Each scene shows the same named points in several views. A view is turned or mirrored, and shifted as a whole, has a little noise and may leave points out.

Scene 1
View 1
j_988: [ 14 -20   0  14  -3   1   9  22  -8  -6  16  -9  -5  -4   9  -3  14   9
  -8   4   5]
j_725: [ 29 -25   8   6  -5   5  18  24   2 -15  11  -7  -8   2  -3  -5   0   8
   0 -17   4]
j_19: [ 11  -7  -7   1  -7  -5  -4  25 -16 -10   7   5  -6   7   7   4  28   9
 -18  -3  11]
j_243: [ 18 -27  20   4  -5  -3  11  26 -13 -12  13 -15   0  18 -16  -6  32  20
  -5   2  -8]
j_852: [  0  -8  -6   5  -3  -5  -9  22 -21  -3  10  -1  -8   0   5   3  35  10
  -8  11   7]
j_330: [ 24  -7  -9  -4  -8   1   5  27  -4 -20   3  10  -8   9   7   4  12   6
 -21 -24  12]
j_201: [ 29 -11   2 -10  -9   1   7  29  -3 -25  -1   9  -7  16  -7   2  14   7
 -14 -32   8]
j_506: [ -2  -6 -15   4   0  -4 -14  17 -15  -1   5   4 -18 -13   8   1  17  -2
  11   7  14]
j_314: [ 20 -20   3  10  -6   2  12  24  -7 -12  15  -6  -2   5   6  -3  16  12
 -17  -3   4]
j_659: [ 29 -14  -8   0  -8   5  12  27   2 -19   6   7  -8   1  10   1  -1   3
 -15 -27  13]
j_943: [  7 -24   5  12   1   0   4  19 -11  -2  15 -12  -9  -6  -1  -5  16   8
  11  12   2]
j_146: [ 17  -9  -1 -11  -4  -3  -4  26  -9 -16  -2   8 -12  10  -8   2  21   6
   1 -17   8]
j_508: [  8 -21   3  12  -3  -1   4  21 -13  -4  17 -12  -5  -3   4  -4  21  10
  -3  12   3]
j_289: [ 17 -21   0   7  -2   3  10  22  -4  -9  10  -6 -12  -6   3  -4   2   3
   8  -6   6]
View 2
j_330: [  6  15  19  -3 -24  -1 -14   7   8 -27  -7 -11  -4   8  -9   6 -14  10
  12  14 -14]
j_852: [ -6   9  26   2 -25  -8 -14  15 -28  -2 -12  -7  11 -12  -6  -5 -10  11
   7 -12 -14]
j_19: [ -1  10  28  -1 -26  -8 -16  13 -10 -12 -10  -8   5  -3  -7  -1 -11  11
  13   0 -14]
j_725: [  2  16   6   1   7  10   6   5   5 -11 -12  -7 -17   4  -4   6 -11   9
   2   7  -5]
j_659: [  8  14   8  -2 -15   4  -2   2  12 -27  -5 -15  -8  13  -5   5 -19   8
   5  15 -11]
j_243: [ -8  12  32   5   9   6  -8  21  -8   4 -22  12 -16 -12  -6   7   1  10
  14  -4  -5]
j_506: [ -5  17   4  -2 -27  -6  -6   0 -37  -6  -4 -17  15 -10  -5  -4 -11   9
  -5  -8 -12]
j_201: [  4  23  20  -7 -17   5 -16   7  10 -25 -11  -5 -15   8 -11  16  -5   8
  12  21 -11]
j_508: [ -6   6  20   8  -5   0   2  14 -18   3 -13  -4   2 -10  -3  -7 -13  10
   5 -13  -9]
j_289: [  0  15   2   2  -2   6   6   3 -11  -7  -8 -12  -6  -2  -2   2 -12   8
  -3  -1  -6]
j_314: [  0   7  17   4  -7   0   0  10  -1 -10 -10  -7  -4   1  -3  -3 -16  10
   8  -1 -10]
j_146: [ -1  25  16  -7 -21   1 -17   4 -14 -16 -11  -6  -7  -3 -10  11   0   8
   5  12  -9]
j_943: [ -7  11  10   5   2   4   5   8 -26   5 -13  -5  -2 -12  -2  -3  -9   9
  -2 -13  -5]
j_988: [ -2   5  16   6  -4   1   4  11  -9  -3 -10  -8   0  -2  -2  -7 -16  10
   6  -8 -11]
View 3
j_330: [ 10  -5  11 -17   8  11  11   2  17   6  16   9   3   3 -15 -16 -19 -13
   0  19   2]
j_314: [ -8  11   4   9  21  13   7   8  17   7   9  -2   7   9  -5 -12  -8 -20
  -6   9 -10]
j_943: [ -6  14  -1  16   9  15   8   4   9   7 -21  -8  -1  11   1  -3  -1 -23
  -4  -6 -12]
j_243: [ -9   3   2  22  26   3   3  14  23  17 -12   5   2  11  -2 -22  -2 -37
 -18   4  -5]
j_289: [ -2  18   9   2   1  16  12   0   5   3 -14  -4   5   9  -6   2 -15 -13
   3  -5  -7]
j_201: [ 11  -7  14 -14  12   6   9   6  20  11  14  14   5   3 -17 -22 -22 -19
  -7  17   7]
j_506: [ 11  -1  -3  -3  -5  25  16  -6   3   0 -15 -11 -13   6   0  -1   8  -8
   8  -1 -14]
j_725: [ -7  17  14   1  12   7   7   7  15   9   0   5  13   8 -13  -8 -27 -21
  -4   3   1]
j_659: [  2   9  15 -16   9  14  10   2  14   3  19   6  10   5 -15  -8 -25  -9
   2  14  -1]
j_852: [  6  -6  -9   7  11  21  12   2  12   5  -5 -10 -12   7   4 -13  17 -18
  -1   8 -19]
j_988: [ -9  15   1  10  14  18   8   5  12   5   0  -7   4  10  -1  -5  -3 -17
  -2   6 -14]
j_508: [ -8  11  -3  16  15  17   9   7  11   6  -8  -8  -1  10   1  -8   4 -21
  -4   1 -17]
j_19: [  6  -7  -3  -2  13  17  11   3  15   6  10  -3  -6   4  -3 -17   5 -16
  -2  16 -12]
View 4
j_146: [-19  -3   8  -4   6  -5   5  12  -3  15  18   2  12  -9   5  -2   6 -13
  -1  -3  13]
j_506: [-11 -19 -12   7  -4  14  -3  12   0   1  -8  -7  13   7  -1  -1  21 -10
   4   5  15]
j_314: [ -7  13  -4  -8  14  -7   2 -10   4   3   3  -1   6 -15  11 -18  14  -5
  -5  13  17]
j_289: [-15   0   8  -4   5   4   4 -10   0   4  -4  -6   9  -4   7  -3  13   6
  -5  14  14]
j_201: [-24  14  15 -11  17 -15   8   5   2  20  18   6   7 -18  15   0   2  -8
   0 -10  12]
j_725: [-19  12  17 -10  12  -5   7 -16   0   8   3  -1   7 -13  10  -5   6  11
  -8  13  12]
j_988: [ -5   6  -7  -3  10   1   0 -10   4  -2  -5  -5   7  -8   8 -14  18  -2
  -3  16  18]
j_243: [  0   6   3  -7  11 -11   7 -13  -3   1  29   1  14 -18   2 -30  11 -11
 -15  25  16]
j_659: [-25  16   9 -11  17  -7   6   0   5  15  -7   1   1 -13  18   6   9   4
   3  -6  14]
j_19: [ -8   4 -14  -3  12  -5   1  12   4   7   7   0   8  -9  11 -13  17 -20
   3   0  17]
j_852: [ -2  -9 -21   3   4   3   0  11   2  -1   6  -4  13  -3   3 -17  23 -23
   2   8  19]
View 5
j_508: [ -5   0  -5  -2  -8 -21   3  -9  17  -2   6  -3   1 -19  -7  -9 -14 -11
   3 -15  20]
j_146: [-18   1  -1 -31 -11 -19  -1   8  20   9  10  -9  -2   2  -7  -9  14  -3
   6  -6   5]
j_988: [ -3   2  -1  -2  -9 -26   5 -13  18   2   8 -11   0 -13 -13 -10 -11 -15
   3 -12  14]
j_852: [-14 -10  -2  -8 -13 -26  -1  -4  13 -10   6  -3  10  -6   9 -16  -3  -9
   6 -15  23]
j_289: [ -2   5  -3 -10  -3 -21   4  -6  21   9   3 -13 -14 -13 -13  -4  -8 -11
   1  -1   3]
j_943: [ -4   1  -7  -4  -4 -18   3  -4  17   0  -1  -2  -9 -22  -3  -3 -17  -7
   3 -12  18]
j_314: [ -8   6   1  -7 -12 -23   6 -13  23   8  16 -11   5 -13 -23 -13  -4 -16
   7 -16  14]
j_201: [-14   8   4 -28 -13 -23   5  -2  26  19  20 -20   2   7 -27 -14  17 -13
   9  -6  -1]
j_330: [-14   3   6 -22 -14 -29   4  -7  22  13  19 -20   5   8 -20 -18  17 -15
   7  -4   0]
j_243: [-18  10  -9 -15 -12  -8   3   3  24  10  12   6   5 -24 -24  -5  -9  -8
  11 -31  25]

Which points are out of place in each view (at most two, in the order of its rows)? Write - if all are in place.
view 1: -
view 2: j_314
view 3: j_330, j_289
view 4: -
view 5: j_201

Scene 2
View 1
j_987: [-14  -8  14  -1   3  14  -9   1  -4  -6   7  10   2   3  -1 -14  -6  -4
  -3  -1 -18]
j_118: [  0   7  -4   5   3  24  -6   0  -6 -13  20 -23  10  14  -8 -12 -10  23
  -6  -6 -19]
j_627: [-13   0   8  -2  -8  24  -9   6  -5 -21   0   8  -8  13  -8  -6  -7 -25
 -21   0 -28]
j_998: [ -4  -5  14   3   4  13 -12  -6 -10   1  12  -5  15  -1  -3 -10  -7  18
   1  -9 -13]
j_786: [-14   5  -4   2   3  26  -3  12  -2 -21  15  -6  -5  20  -5 -18  -9  -3
 -10   4 -22]
j_202: [  0  -3  19  10  -1  19 -14 -10 -22   7   8  -7  16  -1  -7   0 -13  13
  -8 -18 -11]
j_90: [-23  -6   5  -1  10  16  -2  14   3 -12  15  12  -6  12   2 -27  -5  -3
   2   9 -19]
j_452: [-13 -12   9 -21   0   2 -10  -2  17 -20   2  16   3  -2   1 -18   8  -5
   4  13 -29]
j_610: [ -9  -5  18   7   3  17 -10  -3 -15   2   9   3   9   1  -4  -8 -12   3
  -5 -10 -12]
j_391: [-17  -7  11   1   9  14  -6   6  -4  -4  13  10   3   6   1 -20  -7   2
   3   3 -15]
j_283: [-12  -9  17  -4   1   9 -12  -4  -3  -5   4   9   8  -2  -1 -11  -3   0
  -1  -2 -18]
j_385: [ -9 -12  21   3  10   7 -12  -6 -11  10  13   6  16  -7   2 -14  -7  20
   9  -7  -8]
View 2
j_385: [  6   7   3   2  10  10 -16  16 -18  10 -27  -1  10   6  -3   4  -5  13
  11  -7   6]
j_90: [ 15  -2  27 -15  -8 -18 -14  -1 -24   6 -23 -15  16   2 -13  13  -3   4
  -8  12  -1]
j_283: [ 10   7   9  -2   1  -7  -9   4 -20  16 -19 -10   0   6 -11   9 -12  16
  -2  -2   4]
j_627: [  7   9  20 -20 -20 -29  -3  -9 -14  20 -10 -18 -10  -5 -10   2 -10  27
 -24   4   5]
j_452: [ 20   3  17   7   0 -18  -6  -5 -27  21 -13 -21  -4  12 -25  23 -21   3
  -6   7  -7]
j_118: [-12   3  23  -1  -7  -2 -11   5   3  10 -23  -7   6 -20 -14 -17   3  12
   4   3 -17]
j_998: [  0   8   8   2   4   6 -12  11 -10  12 -24  -2   3  -3  -7  -3  -5  15
   7  -5  -2]
j_987: [ 10   6  13  -9  -3 -10 -10   2 -20  13 -20  -9   3   3  -8   8  -7  16
  -6   1   5]
j_202: [ -7  15   1  -5   0   7  -9  14  -5  16 -22   1  -3  -8   2 -13  -4  30
   3 -13   7]
j_786: [  1   0  30 -15 -16 -20 -10  -4  -8  10 -19 -16   7 -14 -15  -4   0  12
 -13  11  -9]
j_610: [  3  11   7  -9  -1  -1 -12   9 -14  13 -23  -3   1  -2  -1  -2  -4  23
  -2  -6   8]
View 3
j_627: [  3 -14  -3  12   3   9  -1   8  -6  16   8  -1  -3 -20  -2 -15  -1  17
   6  -5  -8]
j_998: [ -4   7 -15  -5   2  11   6 -12  16 -14 -19  -5  -3  -6  -5 -13  -3  -7
  -5   9   8]
j_786: [ -3  -5  -5  -4  -6   4  -6 -22 -13  14  -1  -6  11 -19   6   0  -7   7
   5   1   4]
j_987: [  0  -4 -12   8  -3  17   8  -3   5  -1  -7  -9 -10  -9  -1 -10   4   4
  -3   2   4]
j_118: [ -7   6 -10 -15  -1  -2  -4 -28   3  -2 -13  -3  15 -13  -1  -6 -14  -5
   1   9   8]
j_610: [  1   5 -15   2   5  17   1  -1  12  -9 -13  -3 -11 -13  -5 -15  -3  -3
  -2   4   4]
j_283: [ -2  -6 -12   6  -2  15  14  -1  12  -5 -10 -10  -9  -4  -4 -15   5   4
  -5   6   4]
j_391: [  1  -1 -13   6  -9  21   7 -10   1  -1  -9 -13 -12  -9   4  -3   5   1
  -5   3   9]
j_385: [ -1   8 -20   0  -1  22  10  -9  20 -19 -23 -11 -15  -2  -4 -11   3 -10
 -11  11  11]
j_452: [ -6 -26  -5  13 -13  11  30  -4   6   6  -4 -18  -3   5   2 -10  16  15
  -6   9   4]
View 4
j_391: [ -8   8  17  13  -3   4   7 -16  -1  15   7   9   7 -12 -18  -2   6  15
  13  -3   2]
j_627: [ 10 -10  23  16   3 -14   4   4  -2  23   6  22  13   0 -10  -6 -13   0
  -3   8  13]
j_452: [-10  16  24  -3  -5   0   8 -19 -11  20  14  -1   3   1   6  16  -7  -2
   8 -10  14]
j_610: [  3   6  10  10  -7   6   8  -2   1  12   1  -4  10 -17 -22  -5   2  17
   4   4   0]
j_283: [  1   6  19   5  -5   6   9  -8  -3  15   6  -4   8 -13 -14   2   0  10
   6  -1   0]
j_90: [-14   7  20  18   0  -3   4 -24  -1  19  10  25   7  -6 -14  -1   6  12
  15  -5   8]
j_118: [-13  26 -13  20 -17  -7   5  -1   7   6  -1   3  11 -11 -23  -5   0  20
  -1  17  22]
j_786: [-10  10   5  24  -5 -14   2  -8   2  17   5  25  10  -1 -15  -6  -4  11
   3   9  21]
j_202: [ 10   7   2  12 -11   7  10  11   6   6  -5 -13  13 -25 -32  -9   2  22
  -1  14  -3]

Which points are out of place in each view (at most two, in the order of its rows)? Write - if all are in place.
view 1: -
view 2: -
view 3: j_786
view 4: j_452, j_610
